Points, in no order, along strands that fork, close into loops and pass close to each other.
Points whose rows are less than 89.8 apart are linked; no others are. Some points are linked to none.
J_896: [  7  18 -25  27  -3  19  19  23 -25  10  -5  21 -25  19   5  -3 -49  -7
 -54  37 -19  -7 -60 -38 -15   8  16]
J_548: [-14  18  10   4 -17 -39   4   5  41  20 -27   8 -20  -5   8 -21 -16  38
 -21   2 -13  33   3  -7  54 -14  37]
J_679: [ -4   7  -1  -8  -4 -24 -20  13  24  31  -3   2  49 -10  16  11   0  -6
 -32   2  14  16   6  10  11   4  20]
J_463: [  1  14   5  21  17  12  26 -47 -12 -12 -21  -6 -19  33  33   2 -10  19
   1  20 -24  -5 -12  19 -14   9 -13]
J_67: [-12  11   6  13  -7 -12  -3   0  28   7 -38 -19 -44  19  13  -6 -31  39
  -9  -8  -1  34   4   4  25 -17  17]
J_573: [-18  32 -11  -3 -11  18  -9  15   4  12 -16 -31   2 -25 -46  40  -2 -27
  23  -8   2 -22  -3  11   3   8   3]
J_870: [ 28  -3 -20  -6 -11 -10 -10 -26 -18 -27   5  12   6 -48 -47   2   3 -16
  14 -46  29 -28  44  -6  -7 -26 -18]
J_28: [-21 -17 -17 -15 -16 -24  16  45   0  33 -21  -4  10  29  -7  15 -12 -31
  10 -17  -6  25  12  26   1  11  25]
J_712: [ 14 -19  21  -1 -13 -12 -13  -8  29  -8  30 -37  21   8   8  -4  13   3
   4 -23  20   5  -7   2 -12 -12  -2]
J_773: [-17  -6 -22 -10 -20 -23  -6  33 -12  20 -23  -6  21  35  11   0   7  -3
  16 -13  13   5  21  33   0 -30  31]
J_943: [-45  -7   4  -2 -12 -14  10  -2  15 -13  -7   8 -23  30  -9   3   9   6
  34  -9  14  16  36  13 -10   3  -3]
J_860: [ 15 -39   0  14  -3 -37 -20 -19 -16 -40  41  29  -4 -17   9 -42 -11 -11
   2 -31  20   8  14 -16  27 -25 -24]
J_791: [ -1 -13  -7  -8  -3 -13  10  -6   5  -2   6  25  19 -21 -51  24  12  -2
  14 -57  31 -29  32  21  10 -24 -13]
J_433: [  3  -1 -25 -34  20  17 -28  44  -8  24  21  13 -34  10  17 -21  -8   1
   1   2   4  24 -29   5  -5   8  11]
J_309: [-16 -16 -15  25 -35  25 -25   1  -7   3  -6   3 -58  -5  -6  -4 -34  11
 -15  49  -2  34  -2   6  -4  21  14]
J_972: [ 31  28  25  -6  13   9  38  32 -16  27   1 -30 -29  29   5   9 -35 -15
  -8   8   6 -26 -37 -14   2  -3 -10]
J_690: [ -3   4   2  -4 -10  11  -6   6  18   0   8  10 -32   7   4 -43  13  51
 -11  -8  28  14  -3 -11   7 -47 -14]
J_188: [ 29  35   9 -16  -5  17  23  -1 -37  -8 -26 -52  13  -2 -10  36  24   3
  -5  -9  -1 -57  -4  20   4   7  -6]
J_572: [ 28   6  19 -20 -29  21 -10  33  26  21  -1   0 -38  10  14 -29 -32  39
 -13  40  -8  28 -18  15   7  -9  27]
J_481: [ 21  35  18  12  -4 -19  39  32 -34   6  13  -9 -23  41   0  32 -28 -10
  13  18  14  -8 -40   7   0  22  -1]
J_743: [ 35  12  14  -4  10  49  24   5 -19 -11 -28 -32  20 -32 -38  18  26  12
 -12 -29 -10 -60 -24  23  25  -1 -11]
J_254: [ 11  -1  11  15 -26 -13  -2 -16   4 -25   9  -3  49   9 -34   7  39  15
  21 -10  11 -16  21  -9 -30  12  20]
J_333: [ 14  40  12  -4  23 -22  23   9  -9  28 -14 -12  -1  -8  34   7 -19  24
 -30  -5 -11   3 -38   1  41   4   3]
J_429: [ 13   3 -12  19  27  40   6 -21 -10   6 -16  10 -46  21  16  -7  -9  14
 -12  30 -28  12 -24 -10 -34   2 -18]
J_346: [-18 -39  -5  -1 -16 -21   2 -15  -5 -17 -11  13  29 -14  10 -44  18   7
 -15 -14   8  28  37  -4  24   1  -2]
J_854: [ 14 -15 -13   6  -3  34 -13  22  16  -2  -8  -6 -40   7   4 -36 -27  13
 -54  26  -2  20 -38 -45 -36  18  -9]
J_292: [  4  12  13  14 -23 -12  -8   9   4  20 -39 -17 -56   6   9   2 -43  38
 -32  37   1  25  10  23  33 -12  25]
J_493: [ 12  -2  -3 -33  -5 -36 -13   4  27   7  32  41  31  -5  12 -22 -10  13
  -4 -23  -9  13  -7 -15  39 -28  27]
J_99: [ 31 -20 -18 -17  -4 -23 -32  -5   5 -28  20  34  18 -24  15 -45  -9  15
   2 -13  -7  30   2 -33  48 -20  20]
J_9: [-16 -10  -8 -46 -13  -6  16 -18 -15  -9   4  -2   8   5  10 -19  -9 -21
  39 -41 -21  19   7  15  32  10   4]
J_827: [  1  -9  30   8  -9  -6 -13 -25  16  -9  21  25   7 -15  -6   0  22  14
   9   4  20  26  37 -24 -30 -12  11]
J_910: [-12 -11  -1 -21 -27  21   3 -22  -9 -25   5 -17  32  -6 -10  -2   4 -32
  53 -16   1  -7  12   4  16  -8 -12]
J_183: [-43  -6  -9  -1 -14  -2   7 -10  -1  32  -1   2   9  -3  -7 -17  12  13
 -32  29 -12  10  -7  -9   9  38  14]
J_930: [ 25  22   8 -25  -5   4  -9   7  28  11  21 -22  -8  20  24 -23  -9   9
 -19   7 -11  -1 -29 -14 -27  -6   2]
J_578: [ 19  -4 -13 -35 -39 -42  12  25  -6   3   7  16  57  11 -27  -2   4  -5
  14 -36  10  26  21  -2  18 -11  16]
J_926: [-24   5 -15   0   9  -8 -21  16  10  34  -4 -24  18  10  -6  20   5 -21
 -23  10  13 -19   3  10 -22  14  20]
J_98: [ -3 -36  -8  17  33  44  -2  28 -37 -24  10  16 -35  -5   4  -8  -9 -39
 -22  26  19 -17 -29 -35 -64   9 -35]
J_867: [ -1   9  -5  14   8 -13  -3 -28  -9  22 -22  -8 -21  24  48  16 -31  -5
 -20  17 -17   0 -10  14  -1  -1  13]
J_895: [-10  14 -12 -31  21  13 -26   4  19   7  13  -5   4 -11  45  -7 -28 -47
 -14 -16 -23 -11  -1  -1  20   4  33]
J_181: [ -9  16   9  -7 -17   1  24  14 -25  19  -7  -8  44  11   0  16 -15 -11
  31  -9  10 -27   3  20  30 -20   4]
J_261: [-15 -12   4  25  44  36   3  17  14  -2 -21  14 -20  -5 -19 -18  45  17
 -21  16   7  -6 -20 -23 -28  -7 -30]
J_996: [  5 -35  34  27  21  36  18 -15   0 -57  -2  11  17  -1  -9  14  48   6
  46  34 -12   3  28  22 -20  12  17]
J_539: [ -4   8  -2 -11  12  32 -10  -5  23  -1   9  11 -32 -21  16 -32  10   6
 -42  26 -10   8 -12 -51 -30  10  -7]
J_490: [  8   4  -7  -8  24  30 -21 -12  -5  21  25   5 -11 -37 -46  38  -3 -45
  27   5  -7 -14  19  17 -26  21 -21]
J_907: [  7 -53  10  20  10 -28 -32   3 -24 -13  31  13  17 -33  -4  -9  16 -20
   8 -24  34  -2  20   1   7 -23 -32]
J_379: [  8  -3  -3 -19 -15 -13 -12  -2 -16  16 -12  -5  32  10  38 -18 -12  -9
  25   6 -24  44   7  -1  23  10  43]
J_102: [  0   8  16  20 -15 -16 -20   6  -4  26 -25 -13 -39   9  47   0 -45   2
 -19  47   2   4  -8   9  27   2  39]
J_296: [ 18 -40  -7 -18  -4 -23 -14 -30   2   3  -1  35  42 -18 -12  -2 -16 -45
   2 -44  18   4  48  -5  18 -15  11]
J_33: [  7 -18   9   1  12  15 -22  -5 -28 -17  -1  15  38 -27 -28  32  49   0
  23   7   9 -37  50  17 -36   2   9]
J_94: [  1  -2 -12  18  17  10   7  17 -16  12  -6  -1 -39  23  -6   9 -16   6
 -13  19   4   4 -45   2 -38  27 -17]
J_446: [ 32  21   6  31 -25  -4  -2  15 -27   9  -6 -11 -56   6   7   1 -54  18
 -48  56   6  24 -46 -16  10  18  17]
J_407: [ -5  13   9   5  -9  20  13  27   6   3 -22  11 -32  38  15 -20   7  38
  -2   5   6  -3 -17  -6 -18 -32 -19]
J_861: [-12 -20  20  -5 -22  30   1 -17  -3   0  17   8  -9   7  15  -5   6  -9
  30  41   7   3  15  -1 -39  27  -3]
J_787: [-13  11 -34 -16 -20 -18  -4   7   1  13   3   9 -33  23  19 -16 -25   7
  -7   8  -3  17  10  -6 -24  14  33]
J_158: [  1  38  -4 -16 -34   4  15 -12   6  11   8   6  30   0 -15  13  21  15
  -8   7 -17 -34   2 -15 -16  -2   0]
J_878: [ -1 -22  -7  13 -18 -12  30 -22 -19 -21 -21  -1  46 -17 -33  18   8  23
   3 -11 -11 -40  -8  22  47  -5 -19]
J_103: [-11  -5  19  -6  27 -19 -20 -35  -6   4  22  29 -36 -26  41 -16   0  -2
  -4 -25   9  31  41   1  -2  -3  -4]
J_901: [  7 -23  19  38  13 -38  -5 -17   9 -52   3  26  15 -15 -52  25  20 -11
  28 -29  23  -1  47  -4  -9  -7 -30]
J_182: [ 21   3   9  11  -8 -40  11  16   4 -17   8 -20  37  -3   4 -14 -14  10
   7 -18 -12  14 -22 -10  59 -26   4]
J_420: [  0 -10   6 -11 -33 -17 -11   4  45  -7  13  24  16 -26   3 -41  20  33
 -25  26  20  33  20 -21  16 -22  17]
J_367: [ -8  16  10  17   3  -9  28  24 -14   0  -4 -41  -1  24 -28  41 -18 -16
  31  20  -7 -15 -25  32   5  33  -7]
J_656: [  9  21  15 -27 -11 -30  10   6  49  33  32  22  10  13  18  -6 -26  19
 -14 -19  -6  22  -7   8  18 -14  23]
J_726: [ -8   9 -11  12  11 -31   5 -10 -10  21 -20 -11 -17  28  14  20 -18  -6
  15   4  -2   7  15  38   6   3  -4]
J_605: [  9   0  -4  11  27   8  -7 -45   0  10   3  14  -2  -9  33  15  10  -6
  25  21 -11  13   6  -6 -16 -16 -14]
J_391: [ 16  -2   3  11 -14  -5  22 -14  -9  -8  10 -12  47 -20 -12  16 -16  -1
  -3 -32 -10 -19 -25  -6  64 -26 -21]
J_909: [ -5  -2  13  37 -16  30  -8  15  19  15  -1   3 -35  21   8   6 -36   1
  24  52 -11  35 -21   6  -5   6  11]
J_527: [-27 -21 -23  -1  24   1 -18  -5  -7  23  -8 -12 -48  -7  32 -18  -4   9
 -24  12   3  22 -12  33  -4  33  -4]
J_625: [-15 -10  15  51  15  30   8  -6   9 -38 -15  -1 -22  13   4  13   6  15
  17  63   1 -11  -5  20 -35  11   5]
J_893: [ 25 -50 -15   7   1 -22 -24 -29 -20 -10  13  26  52 -43 -11  -2  20 -10
  17 -12   4  12   6 -15  24  -3 -21]
J_332: [  2 -39   8   2 -14 -28  20  -7  -8 -63   9   8  22  16 -41  10   9   9
  33 -25  10 -35  28  15  19 -21  -9]
J_941: [ 17  29  -3  12 -25 -12  -2   0 -15   3 -17 -30  32  11  11  -5  33  30
  10  12  -3   4 -29   3   5   2   1]
J_610: [ 16  -2  44  17  60  23  -2  17  -9 -32   5  25   0 -40 -37  35  48  -6
  19  -3   7 -29  19  18 -28 -13 -30]
J_557: [ -1  -4  38  19  19  11 -12 -28   3  20  25  32  20 -41   3  -2  36  -4
   0  -3  27 -12  22 -27 -31 -21 -22]
J_705: [ -3  21 -18 -28  -7 -22   5  29  -9  39   4   6  -1  23   8  18 -32 -35
  20  -3  -9  11   1   6  20  24  32]
J_453: [-15  26 -24  -7 -23 -14 -10  19   0  23  21 -17  10   9 -18  24 -19 -11
 -31  22   0 -25 -15 -18 -43  28  20]
J_686: [ -5  -3  18   4  33  14 -12  17  -4 -20  -2  25  -2 -26 -46  40  46  12
  22  -5   8 -30  56  34 -16   9  13]
J_736: [-22 -14  12   9   2 -10  21   8  10 -50   0 -12  11  21 -33  15  36   6
  36 -23   6  -6  26  26  -3  -5  -1]
J_998: [-12 -33   9  35  -3 -26   3 -26  20  -1 -18   7  17   5  10   8   1  10
   3 -18  14  -1  14   4  21 -34 -17]
J_240: [-30 -12 -16   6  19  30 -18  -1 -12   2 -21   3 -41 -15  26 -28  12  -2
  -3  23  13  26  -9  -3  13   4 -27]
J_523: [  7 -13   9  20   6  -5  -3 -32  10  21  -7  10  20 -12  14  23  12  -3
  34  29 -18  50  13   4   2   5   1]
J_871: [ -9  -4 -10 -15  16  -3   2  22   7   9  -4   0   7   0   4 -15  13   6
 -40 -42   3 -18 -20   0  30 -31 -22]
J_432: [ -2  -7  34  18   6  14  11 -21  11 -14   6   7 -33   0  -3  -8  31  25
  10  40   0   5  -2   3 -44  27 -10]
J_531: [ 12  -2 -21  15 -15 -26 -20  -8  -3 -29  23  14  20  19 -20 -13   1  32
   1 -44  17  -7  -5 -16   7 -24 -14]
J_340: [ 20  33  20 -18   2 -45   8  10   4  29   8  -7  18  -8  49  -2 -13  26
 -38  29  -2  19 -11  -4  53  -1  43]
J_756: [ -3   8   2   9  28   0  15  -9  13  34 -14 -15   0   1  -9   4   6   8
 -58   1 -15 -26 -29  -6 -16  27 -25]
J_593: [ -9  -2   7  15   3  16 -16   7  20  -2  -7 -46  33 -20 -34  25  20 -14
  11 -14   4 -27   4  22   3  -1  -5]
J_999: [  2   5 -10  39 -10 -21 -22  24   7  27   7 -12 -29  31 -11  29  -6   8
  -9  22  14  17 -37  18 -37  26  12]
J_521: [ 23  -5 -23  -4 -31 -38 -22   7   2 -18  13  20  49  -9 -38 -18  18   6
  -2 -28  12   8   8 -35  17 -17  -1]
J_212: [ -3  26   7  -3  26  28 -12 -28  -9 -11   1  -6 -20 -40 -18  24  19 -43
   8  -9   0 -23  27 -20 -33  11 -24]
J_645: [ 27  13 -22  -9   8 -20 -15 -27  14  -1   4  -5  12 -12  -8  29 -11  -8
  18 -60 -10  24  12  15  21  -7   0]
J_386: [ 11   7 -26 -11   1   6 -16  39 -13  16  29 -15 -22  18  13   7 -30 -29
 -14   9  -1  -6 -52  -5   7  10  10]
J_325: [ 20  24 -10 -30   8  10   5   5  40  17   9  -3 -14   1  37 -40  -9  16
 -63  13 -16   7 -27 -39  -3  -2   3]
J_816: [ 35   7 -34 -38   7 -10  -2 -10 -12  21 -15   0  32 -22  -2  26 -20 -17
  26 -26 -10  16  12  33  30   3   7]
J_554: [-10  17 -26 -14  17 -11  21 -11 -21  -2 -25  -9  -4  24 -24  41  -2 -21
  38   0 -21   1  16  38  -8   4  -9]
J_599: [ 21  -3  20   0 -29 -45  18  17   2   9  -2 -21  41  23   4 -20  -9  13
   8 -29  11  35   1  -3  34 -11  29]
J_12: [ 24   8  14  25 -19 -24  -7  18 -21  28   2 -41 -29  25  15  11 -21  16
  -2  35  22  29 -15  19 -18  15  16]
J_588: [-11  -3  27 -23  21   2 -28   4  14   7  35  25 -40 -22  33 -23  -8 -28
   9  -5   8  20  32 -21 -17  -4   6]
J_166: [ -1   5 -23  -5 -11 -26 -17 -17   0  21   2   7  45   3  18   6  -3  -6
 -15 -28   4 -22  28   3  18 -21  13]
J_454: [-10  20   5 -20  15  29 -19 -15  21  -6  10  -4 -12 -32  12  -3  10 -32
 -15 -31  -7 -23  20 -37 -10 -17 -17]
J_684: [-10 -12   5  24 -11  -7 -26   8  28  -6   4   7   9 -19   1 -36   6  44
   6   0  24  23   0 -16  24 -39   5]
J_507: [  8   2  15 -20  -8  23   8  -2   6 -27  15 -26  23   7  -8 -24  26 -10
  31 -22   0  -8 -19  -7   0  -1  -6]
J_884: [-13 -21  21  23  16  -6  10 -24   2 -13 -18 -24   8  -2  23  -8   2  21
  -4 -12   9 -24 -11  37  18 -25 -15]
J_862: [-25  -7  -7  17   5  29  -2  16  10   1 -22  -3 -26   5   6 -28  16  28
  23  13   2  35 -33  14  29  -7 -11]
J_409: [-36 -25  -2  -9  -8  21  -9   5  -1  15   6   6  14   1  20 -19  10 -28
  25  21  15   6  13  10  -5  -2   3]
J_631: [ -4 -13  -4   0  20 -11 -24  -4  24   9  11  -3   4  -7   5  17  -6 -42
  31 -41   1  24  17   7  11 -16   8]
J_537: [ 11  29 -34 -25   1   6  -7   2 -13  22  -1  25   7  14  17  -6  -3  17
  17 -18 -16   7   0  -8  17 -18   1]
J_739: [-12 -23   9 -18  13   2 -45 -10  30   8  13   7  -7 -15  34  -9 -16 -38
   5 -15  -3   8  24 -13   2  -2  29]
J_989: [  8   5   5  18 -39 -26   0  42   4  36 -16 -18  -5  29  -6   6 -23  -6
  19  42  10  29  -7  -4  -3  15  37]
J_180: [ -2  11 -15 -21   1  13  10 -25 -31   7  -2  -1  -8   1  -4  23 -15 -11
  18 -21 -24 -23  20   6 -16  14 -19]
J_107: [ 14  49   5   9 -19 -21   2   4 -13   2  -5 -40   1  28  16  15 -25 -17
   7  -4  -7   4   1 -20   7   4  21]
J_447: [ 22  17  -3 -28  16  14  -1  13  12  29  17  -2  16 -19 -27  -1  15  10
 -32 -34   1 -29 -21  -2  -6 -23 -26]
J_363: [ 19  23  27 -16   3  11  28  -1  -6  23   5 -45  10  15  22  10 -19 -15
 -22  -6 -14 -47 -33  -6  10 -16 -12]
J_4: [ -5  -8  41  11  20  32  13 -26  16 -41   9  -3 -15   4  -5  -3  29  17
   2  -3  -2 -24   4 -11 -35   1 -23]
J_947: [-13   6   6 -23  -8  -3   5   5  12  -6  15 -19  -6   7  21 -11 -16 -23
   5 -31 -31   8 -10  -1  35  13   6]
J_506: [  3  14   6  -5  21  12  47  15  -1  17 -13 -37  -8  13 -16   4   5   9
 -35  -2 -24  -4 -50 -20 -10  28 -23]
J_298: [-28  16 -14 -39   0  -1  -4  -1 -15 -16  19  10  -7   3  28 -49  20  -2
 -19 -24   3   1  23 -20   2  -3  -5]
J_384: [-12   1 -12  21 -29   5   6  18  -8   8   3   6  -6  20  -7  22 -30 -27
  21  42   5  25 -19   0  -4  33  25]
J_160: [-13  -8 -19  -3   7  -8 -15 -36 -19 -29  -8  -8   0  -7   2  -6  40  22
   3 -22  23  -6  31  10 -17  -9 -18]
J_169: [-34  16 -23 -38  -3  -9  14  -7  21   2  18  37   2   1   9 -26  -6   7
 -30  -4  -8 -23  28 -12  -9 -16  -6]
J_961: [  3  23  -4 -34   0 -12 -25  25  19 -10   2  -5 -36   0  29 -29 -26   6
 -27  27 -25  17 -30 -18  16  31  49]
J_167: [-26  -7 -10  -9 -16 -19  10 -24  -1  14  -2  35  23 -13  -3 -11   9  32
 -10  -4 -13  31  18 -12  16  19   3]
J_412: [ -2   3  28  27  18 -19   2 -26  15 -27  12  28   1 -11 -18  23  24  -8
  44 -25  12  11  33 -10 -30 -20 -17]
J_719: [  0  36 -28 -44  -4  13  10  20  -9  25  23 -18   8 -26  -9  -2 -14 -10
 -35  11 -17 -30 -14  -3  11  21 -10]
J_911: [  1  27 -27  17 -17 -28   4   7 -12  21   5 -12   6  -2   2  16 -19   3
 -46  40  10  11 -32 -14 -12  39  19]
J_416: [  2  -4   7  -9  37  29  14 -12   3 -24  -5 -23 -17  -6 -36  42   7  -2
  28 -22 -21 -42  12  42  -9   6 -12]
J_486: [ -7 -34   6  19  44  37 -10  30   4   5  -3  -2 -36   5   1 -16  17   1
 -43  23  10 -19 -16 -17 -58  11 -34]
J_29: [ -8 -43  -9 -11  -2 -12  -7  -4   3  -3  -6  19  38 -21 -31  20  25 -47
  30 -41  27   2  57  22   1 -10  -7]
J_308: [ 10 -23  31 -12  17  15  14 -13 -35 -45  27  16  10 -19  -8  -6  45   5
  42 -19  17 -21  15  26 -17  -1 -32]
J_162: [ 20  21 -10  16   5  15  16  27  -4  20 -28   3 -50  10  15 -17 -38  22
 -42  38 -28  22 -52 -29  10   4  15]
J_516: [  5  13 -15 -13  -5  38  12 -18 -35  -2  12  -7 -14  -5  -4  17 -25 -25
  -4  12 -16 -31 -19 -15 -31  24 -17]
J_164: [ 13  13  21 -10   2   6   3 -24  18 -13   9  -6  -4  13  13 -23  21  36
 -21 -15   2 -27 -13 -29 -26 -13 -18]
J_797: [-23   0 -27  13   6  11  -7  20 -28  -9  -8  -2  21  10 -31  29  34 -15
  37  25   3   7  14  17 -31  36   2]
J_69: [  3  -4 -33  47   8   4  16   7 -34 -30  -9  -9 -41  26  -3  16 -29 -18
  -1  43  -1  24 -43  17 -17  17 -16]
J_997: [-21 -11 -27 -11 -17 -17 -12 -18 -11 -24 -30   6  23   6  39 -31  -2  -2
  -7  -1 -11  21  27  -2  25  -1  37]
J_173: [ 17 -12 -16  -8  -8 -11  -8 -21   1 -45  19   3   1  -9  17 -31  11  19
   8 -39  13  23  -8 -22  32 -29 -12]
J_441: [ 36   9  20 -12  -2   0 -13  21  25   5   2  13 -25  13  43 -42 -18  30
  -5  -3  -9  19 -22   6  30 -22  23]
J_522: [ -4  10 -20 -26   3  38 -21  20   7  24  23 -12 -16 -24 -27  20 -13 -34
  14 -31   3  -8  -4  -3 -12  16  -9]
J_591: [-20  16  17  -1   1  16 -22   6  25   6  33   3 -25  -7   6 -18  12 -29
 -16   5   3  -2  16 -39 -33   5 -10]
J_31: [  0  14 -14 -25  -2  44  11  10  -9  17   2   0  15 -19 -31   6 -15 -31
 -23  17 -20 -70 -23  -8 -13  16 -12]
J_171: [-19  27  17 -18   6   3  18   8  17  23  -5  -3  23   9  17  -4  -7   4
 -40  -6  -6 -23 -32 -10  37 -19 -12]
J_260: [ 22   9  25  10 -43  -9  23 -14 -13  15 -12 -16  10  21  30 -23  -7   9
  24  33  -2  44   0   8  22   6  40]
J_775: [  9   5  -8 -10 -24 -38  15 -26 -25  17 -27 -12  51   5 -17   9   1   4
  -4 -20  -5  -4  26  19  13  11  13]
J_742: [  3 -14  15  -9  11   3  -6  -6 -22  -9  35  29  21 -50   2 -21  13 -15
   4 -25  18 -20  29 -22  -4 -24 -38]
J_177: [-20 -17   9  20  26  21  31  -8  11 -21 -32  -3 -24   7  19 -16  12  26
   9  -5  -2   2 -23  28  20 -17 -35]
J_804: [  0 -11   7  23 -23   0   1 -18  21   5 -18 -20   9   2  13 -13   1  11
   6  21   7  43   3  13   8  21   8]
J_279: [  5  17   5   6  37  13  23   4   6 -68   8  -5   5   9 -37  35  31   5
  32 -18 -15 -26   6  35  -4  -7 -15]
J_868: [-13   9  30  26  23  28  20  -3  17 -29   8  -4 -29  29 -15  18   7   2
 -24  27 -25 -36 -19 -34 -55  34  12]
J_581: [  9 -34 -22  11 -15 -43 -14 -25  -5 -13  -8   6  33   2  -1   2 -11 -22
  -7 -39   6 -13  33  -8  31 -29   3]
J_916: [  4  -2  11  -8  11  32   8   0  14 -28  -2 -22   7 -42 -55  15  16   2
   4 -36   0 -51  -8  23  20  -4 -12]
J_76: [ -1   5   8 -13 -38   8 -18   0  31  27   0  11 -16  -1  18 -25  -6  44
 -23  41  13  22  16   1  10 -17  35]
J_794: [-12 -18  -3  26  -5 -14  -7  -9  24  10 -21  41   9   1   9 -18 -15   7
  13  -5  11  32  21   6  27 -43  17]
J_5: [-18  -1   8  20  31  24  10  26   1  -2  -5 -25  -6  14 -13  37 -12 -34
  11  11  -7 -35 -31  27  -9  14 -10]
J_220: [-26 -21  -8  -6 -19   1  -2   6   2  -3  -7   9 -61  14  -9  -7   2  16
  23  16  13  54  23  31 -23  20  -4]
J_652: [-17  -9   1 -24 -33  -3   6 -14 -23 -27  28  30   7  -7  12 -29  23   6
  20 -22  12 -16  24 -19   1 -14 -22]
J_937: [-10  -8  -4  25 -14  18 -22  -5   1   4 -24  20 -37  19  23  -9  10  41
   0  29   6   4   5  19 -25 -20   9]
J_190: [-14  -7  -4  14  20  10  26 -11   3  -7   5  11 -17  17 -14  16   4 -12
  43  14  -6   4 -13   2  -7  39 -25]
J_404: [  8  10   3  -4  33  39  16 -12  -3  -8 -19  -4   3  -3  -8   9  -1 -15
  -1 -24 -20 -42 -18 -10  12 -22 -40]
J_770: [  4 -38  14  40   7 -61   7  -8 -34 -42   4  39  22 -17 -24 -11  14 -27
  19 -17  22  33  49   4 -15 -12 -31]
J_274: [ 12  10  20  -5  24  32  26  30 -14 -18 -15 -41 -25  23 -29  32 -20 -17
  -7  -3 -16 -60 -29   8 -18  21   3]
J_117: [ -5 -21   9  38  -2   4   9 -38  14  -2 -36  22 -11  19   7   4  12  31
  36  30  10  10  27  23 -22 -18  -7]
J_822: [ 17 -17 -30   0  -6  22   8  25  -8 -26  15   8 -33   0   8 -23 -40  -5
 -72  40  -4   6 -51 -53 -44   9  16]
J_547: [  3   4  21  -1  23  30  21  23  -5 -15  -2 -16 -15  38 -16  15  12  20
 -17   9 -18 -51 -23  -4 -39  16   1]
J_159: [ -3 -15  12  33   8  11  -3 -17   0 -22 -18  -2  28 -13 -25  30  40 -24
  37  33  -2  -8  39  10 -32  32   9]
J_730: [-12   3 -31   0  -4   4 -11   2 -11   9 -26  19  45  -8 -22  16  31  -8
  35  -3  -2  25  28  -3  -7  10  -1]
J_638: [ 20  -5 -21  -7 -13  11 -19 -12 -29   4   1   3  56 -31 -15   7  26   5
   8 -18  -1  -6   9   4   9  -3 -21]
J_120: [  9  23  -4 -19  -2 -49   6  10  16  30 -12  -2  29 -11  19  18 -25 -14
 -37   3 -18  11  10  -6  37   1  36]
J_784: [-36 -10  -3  -3  18  15   8  -3   8  16  -5   6   1 -11  -1  -3  28  10
 -26   5   5 -26  -2 -11 -11  16 -25]
J_455: [ -5  23 -23 -38  -6 -11  -4  33 -24  36  24 -14   1 -10   9   5 -36 -35
 -19   9 -15  -7 -23  -7  20  41  19]

A piece is all that can be reached along the links. How many separate loops has the piece of each point below (a circle has one, a figure eight two, a Y none), and how many tips (points with one link)?
J_926: loops 0, tips 8
J_907: loops 0, tips 6
J_861: loops 0, tips 9
J_997: loops 0, tips 3
J_867: loops 0, tips 5

How many points has the smallest loop of links through each point below? Write 0 if it is on no loop.
J_363: 0
J_102: 0
J_486: 0
